Points, in no order, along strands that fork, close into loops and pass close to each other.
(in the rows, 128 means zero)
Two points are linked if the straight distance between their rows is under 79. Some points are linked to none.
q608: [123 128 150  89  62 120 112 161  80 197 149  91 141 139 111 205 110 144
 120 150]
q317: [150  93 100  62  84 141 137 165  92 185 136 131 158 151 155 196  90 146
 116 160]
q212: [134 144 138 103 205 116 102 162 160 104 125 176  73 145 148 142 103 140
  89 152]
q574: [123 127  88 137 157 165 149 110 138  92 105  71 149 123 115  40 141 135
 152  89]
q196: [146  87  77 143 156 174 146 118 157  99 162 178 187 160 116  97 138 151
 155 145]
q551: [101 155 151 132 100 170  75 162 138 148  73  76  94 126  83 122 137 109
 138  79]
q246: [117 171 119 101 149 103 120 167  86 190  84  98  74 120 194 172  76 153
  92 127]
q979: [144 115  93 177 153 176 118 129 157 105 148 184 186 160  96  89 142 132
 184 147]
q515: [168  65 117 115  45 148 141 114 110 118 119 149 173 110 132 131 153 117
 157 131]
q381: [165 106 160 190  60 123 139  77 133 117 125 192 158 123 126 122 172  93
 182 138]
q155: [101 170 111 116 159  95 138 130 119 106  81  80  65  92 170 112 133 128
 102  93]
q909: [ 93 182 131 107 157 111  87 179 121 162 115  78  77 118 135 171  98 144
  87 124]
q290: [148  97 105  76 130 169  84 185 161 126 118 193 118 151 118 169 105 127
 129 137]
q521: [157  68 104  96  77 165 135 138 140 110 103 160 157 114 131 117 140 121
 162 117]
q950: [124 157 103 115 193 149  88 161 176  76  87 131  90 127 120  88 129 135
 107 110]
q920: [108 141 163 163  93 126 124 110 112 148 148 100 156 117  82 136 145 126
 140 123]
q371: [107 151 149 168 112 131 127  99 120 118 109  81 143 116  96  81 151 113
 153  89]
q817: [117 136 169 118  65  79 164 109  72 180 101 108  89 109 202 160 124 117
 105 132]
q105: [133 120 153 104  81 134  78 158 121 174 136 147 122 136  88 195 123 116
 147 143]
q20: [142 139 109 207 147 152 112 125 160 118 159 193 181 167  88 116 148 115
 205 158]
q130: [138 136 176 121 132 102 112 143 126 165 154 140 111 141 126 172 100 127
 109 167]
q687: [117 127 163 145  86 107 144 100 118 138 116 131  99  98 149 137 147 103
 120 110]
q987: [107 173 113  99 212 102  96 151 143 115 126 107  73 127 142 129 111 145
  88 136]
q164: [121  91  94  96  95 183 119 156 119 145 145 102 193 139  85 126 131 156
 147 118]
q980: [120 152 165 118  99 123  80 162 122 170 134 125 103 125  91 185 120 127
 123 133]
q850: [129 114 163 101  35 121 122 134  80 179 129 109 144 132 119 193 133 118
 129 134]
q839: [169  87 133  77  90 126 112 157 125 148 107 201  88 127 167 194 109 108
 133 142]
q683: [116 141 177 141  86 115 105 130 117 160 139 112 121 122  90 165 135 113
 136 127]
q204: [125 140 101  98 195 109 141 128 152  75 121 138  88 115 167 103 125 142
 101 118]
q13: [119 166 188 173 125 119  77 121 164 138 118 175  87 126  88 138 139  95
 146 129]
q598: [164  88 122 145  77 140 157 100 122 107 135 158 181 115 129 114 146 117
 153 134]
q223: [130 129 100 116 186 125 138 120 149  86 143 138 125 124 131  97 125 139
 107 123]
q67: [109 137 128 100  89 176  84 176 129 149  93  72 128 121  80 137 125 127
 144  87]
q124: [112 143 129 120 150 131 101 160 145 113  90 132  82 114 126 134 122 119
 113 101]
q182: [127 178 158 239 129 112 107  89 139 132 146 161 147 139  88 116 153 100
 177 139]
q22: [109 136 169 126  68 105 146 108  91 156 108 107 110 101 159 152 133 116
 114 117]
q917: [148 110 160 120  70 144  84 141 127 159 140 156 153 137  66 176 146 114
 171 142]
q203: [112 144 146 111 123  98 128 147 104 149 131 113 100 115 138 159 115 132
  95 127]
q864: [ 95 150 101  91 124 109 146 143  76 151 113  51 103 102 173 155  94 142
  88 102]
q390: [ 99 148 117  98 166 102 134 149 105 144 145  81 108 123 146 148 101 146
  83 135]
q15: [107 153 178 163 107 100 139  88 124 120 101 121  95  94 142 113 155 110
 125  98]
q872: [125 129 103 144 190 119 143 101 140 116 190 137 158 153 115 112 123 155
 118 157]
q284: [123 152 165 224 104 107 136  73 123 132 146 137 148 134 105 113 163 103
 166 139]
q775: [121  97  71  79 203 137 148 132 144 111 168 143 131 156 149 114 112 178
  93 149]
q923: [147 118 158 149  98 127 101 127 141 140 146 166 144 133  89 153 138 113
 158 140]
q239: [124 141 130 199 105 104 167  69 106 110 146 100 183 112 121  86 156 116
 148 119]
q593: [142 111 166 122 140  63 195 102  99 148 161 115 127 144 172 115 113 126
  91 188]
q870: [159 111 169 169  81 106 134  84 143 117 129 194 126 119 131 138 150  94
 148 142]
q289: [113  87  82  79  99 161 142 141 102 143 164  90 187 135 108 135 132 168
 114 128]
q818: [109 141 147 146  78 120 148 101  87 144 150  60 166 116  89 134 143 138
 117 125]
q962: [127 110  93 132 116 158 162 112 122  93 101  66 166 117 124  58 147 124
 142  81]
q668: [126 144 116 123 183 160  94 155 178  70  43 141  64 128 144  82 128 114
 118  91]
q367: [154 101 121 173 112 122 158  88 132 104 154 157 174 121 125 109 146 128
 151 141]
q35: [120 151 168 117  94 126  72 159 139 163 108 160  79 121 120 180 123 106
 128 117]
q263: [134 150 109 113 172 126 110 144 167  58  54 142  51 110 167  91 135 117
 108  96]
q449: [126 131  70 136 236 132 133 110 172  80 161 170 139 159 128  84 131 153
 121 143]
q964: [ 92 142 122 105  93 110 155 132  74 141 117  52 127 102 149 147 117 136
  99 103]
q106: [120  77  81  75 171 147 167 136 124 144 180 128 155 164 139 127 107 185
  91 160]
q942: [142 147 146 220 130 128 107 105 152 120 156 187 158 152  91 122 152 101
 193 148]
q4: [140  87 101  91  92 150 124 157 132 112 112 143 142 116 142 137 122 125
 131 104]
q648: [135 112 163 115  50  91 163 124  71 187 111 119 105 130 182 176 121 117
 106 157]
q398: [141  97 148 106 116  91 184 110  98 138 147 122 125 129 173 144 108 131
 100 163]
q416: [159 101 102 127 189 114 170 105 152  80 163 194 136 146 160 102 115 140
 115 150]
q739: [139 110 145 101  41 121 125 129  86 168 105 128 122 117 151 188 133 105
 137 125]
q287: [143 107 135 124 164  80 186  90 121 126 177 126 146 149 157 116 119 140
  95 184]
q468: [105 140 137 116  81 113 163 105  72 136 139  42 150 107 133 131 130 138
 105 113]
q292: [149 111 129 153  99 153 118 126 141 126 143 161 186 127  81 124 140 117
 179 142]
q548: [101 154 143 135 113 145 114 137 133 127  78  90  98 116 106 105 139 108
 128  85]
q241: [140 118 118 185 116 117 166  79 110 119 176 119 194 125 114 104 148 133
 145 153]
q970: [152  76 109  70  90 138 145 154 114 151 135 151 139 143 161 172 106 129
 111 160]
q860: [162  88 129 125 156 114 166 112 140 107 162 191 141 148 165 121 108 133
 110 165]
q903: [102 173 171 183 134  89 140  68 116 111 119  95 106  96 124  89 160 102
 129  98]
q951: [156 108 110  91 143 182  78 186 184 102 108 198 121 154  94 131 118 128
 150 120]
q508: [102 183 186 138 159  65 128 112 106 156 141  79  80 115 143 143 127 127
  95 137]
q364: [106 169 108  99 147  87 142 146  82 162  89  70  80 100 192 153 104 139
  86 113]
q948: [151 111 165 140  99 107 131 113 137 125 131 182 105 129 144 152 125 108
 127 146]
q925: [125 104  78  88 196 155 122 154 162  97 148 171 130 155 136 109 111 159
  97 136]
q278: [126 117 114 102  85 183 104 167 122 145 116  95 168 127  72 129 133 132
 156 104]
q767: [120 117  71 145 174 183 141 125 157 100 125  91 183 139  99  45 139 147
 157 105]
q774: [122 136 118 121 163 138 115 151 160  94 110 141 113 124 117 108 128 128
 121 105]
q160: [104 196 144 176 174 116  91 113 149 121 119  90 107 126  72  94 143 111
 133 113]
q168: [117 151 160 116 128 108 100 157 130 160  99 150  61 116 157 179 107 121
 116 129]
q33: [108 130 117 122 104 137 157 119 111 107 103  58 142  97 136  78 139 119
 129  72]
q931: [152  86 129 115 120 116 169 119 120 114 144 151 136 131 168 135 110 127
 111 147]
q360: [169  72 126 108 136 128 160 117 140 131 178 193 152 158 143 139 113 138
 120 187]
q305: [136 147 101 103 193  99 130 131 159  60  82 151  66 111 185  96 128 128
 100 105]
q757: [122 149 154 179 120 127 111 116 142 137 151 135 156 134  71 130 140 118
 155 130]
q692: [125 171 177 209 147 112  92 105 158 128 125 172 110 135  84 123 147 102
 160 131]
q417: [116 141  79  96 179 136 130 149 143  78  86  87 100 106 150  81 125 133
 109  87]
q655: [100 176 128 133 162 109 111 117 141 105  85  74  70 100 134  95 145 112
 113  86]
q854: [119 118 126  97 166 108 158 122 102 166 185  91 151 160 125 135 108 167
  82 169]
q577: [120 149 117 173 151 154 132 102 143 103 105  88 153 124  99  60 141 116
 162  92]
q123: [122 137  90 173 194 142 133 113 150 120 175 148 173 153 102  97 136 146
 151 148]
q74: [ 97 156 127 126 123 122 128 125 117 109  97  66 108 102 126 106 141 119
 116  88]
q233: [163  72  98 106 125 155 139 125 148 118 168 197 170 152 131 139 122 150
 133 164]
q853: [136 130  87 171 172 204 130 123 151 110 107  66 171 159  92  40 136 137
 188 103]
q251: [136 101 112 128 114 157 127 133 140 122 150 147 174 136 103 128 129 137
 142 135]
q766: [150 115 161 108  92 113 121 140 125 144 109 185  86 127 165 178 115 111
 130 139]
q342: [116 157 184 138 126  82 144 112 111 154 141 102  97 117 144 147 119 127
 106 144]
q641: [123  85  89  93 134 147 158 133 114 145 177 108 178 144 129 132 120 172
 101 142]
q844: [119 118 117 117 113 121 152 122 110 110 135 104 140 110 140 123 123 133
 118 116]
q26: [123 150  79 176 226 152 111 123 176  95 159 166 153 174 102  79 134 142
 143 143]
q789: [135  86  92 109 147 155 142 126 150 102 162 165 170 138 123 127 119 155
 126 140]
q526: [143 136 157 228  83 121 140  76 134 125 120 165 155 126 117 101 172  85
 191 128]
q652: [ 83 165  83  95 184 129 103 152 133 128 141  50 120 125 103 122 121 161
  92 116]
q489: [148  95 104 112 134 182  93 159 171 113 133 190 157 141  86 124 124 134
 157 132]
q985: [172  63 129  75  68 133 132 144 111 159 153 155 160 142 132 182 122 130
 137 171]
q140: [102 153 164 142 116  87 158  91 114 108  97 105  76  84 175 101 152 105
 111  90]
q242: [139 120  76 144 218 113 163  91 153  72 161 173 150 147 156  78 129 146
 126 146]
q734: [136  95 111  84  86 151 121 157 113 144 109 138 124 119 153 170 112 126
 124 121]
q90: [166  72 128  93  47 130 144 133  99 138 140 141 160 111 139 164 139 124
 139 148]
q270: [121 157 123 104 145 107 101 174 116 159  79 136  65 109 184 176  95 138
  92 118]
q583: [168  74 122  74 102 149 101 164 144 128 115 212 117 139 148 181 109 117
 137 144]
q843: [106 154 154 184 107 103 153  76 109 118 131  88 149 101 110  98 154 111
 133 109]
q272: [113 161 196 148  90 123  80 134 145 153 103 165  70 116 111 157 145  98
 136 108]
q442: [137 107 118  69  76 145 118 158  83 193 155 101 157 150 114 197 107 145
 118 158]
q313: [149 102 105 118 131 193 112 149 165 102 119 165 166 149  92  88 136 126
 171 119]
q698: [141  94 141 101  58 108 155 129  83 161 114 132 122 118 176 174 115 119
 118 133]
q28: [102 172 126 111 165 117  91 164 128 124 109  96  80 112 132 138 112 136
  87 113]
q972: [ 97 186 161 124 166  74 103 153 105 163 129  82  69 119 143 158 105 142
  89 138]
q312: [149 141 124 187 157 209 111 131 159 129 104  81 163 167  73  57 135 118
 209 107]
q778: [ 97 169 135 123 129  86 140 106 117 115  78  95  52  76 192 108 144 110
 106  84]
q201: [110 157 133 108 192 101 123 127 133 127 159 106  99 126 137 139 109 144
  90 144]
q838: [130 161 131 205 158 174 117 106 152 111  98  88 137 156  85  54 139 112
 191  95]
q29: [130 119 115 121 201  99 163 101 132 116 188 141 140 154 144 105 111 152
  93 173]

How many points has the smallest loop of links through each point below? Write 0 if it is on no loop.
q246: 12
q987: 9
q263: 7
q515: 7
q850: 21
q655: 13
q838: 6
q980: 7

A fork is a point with three links, a tip a point with one. Leave the first point through the second and follow the links. Name the first fork or tip that comes.
q526 / q381: q313
q29 / q872: q860
q290 / q583: q182
q548 / q551: q925
q608 / q850: q15
q687 / q22: q970
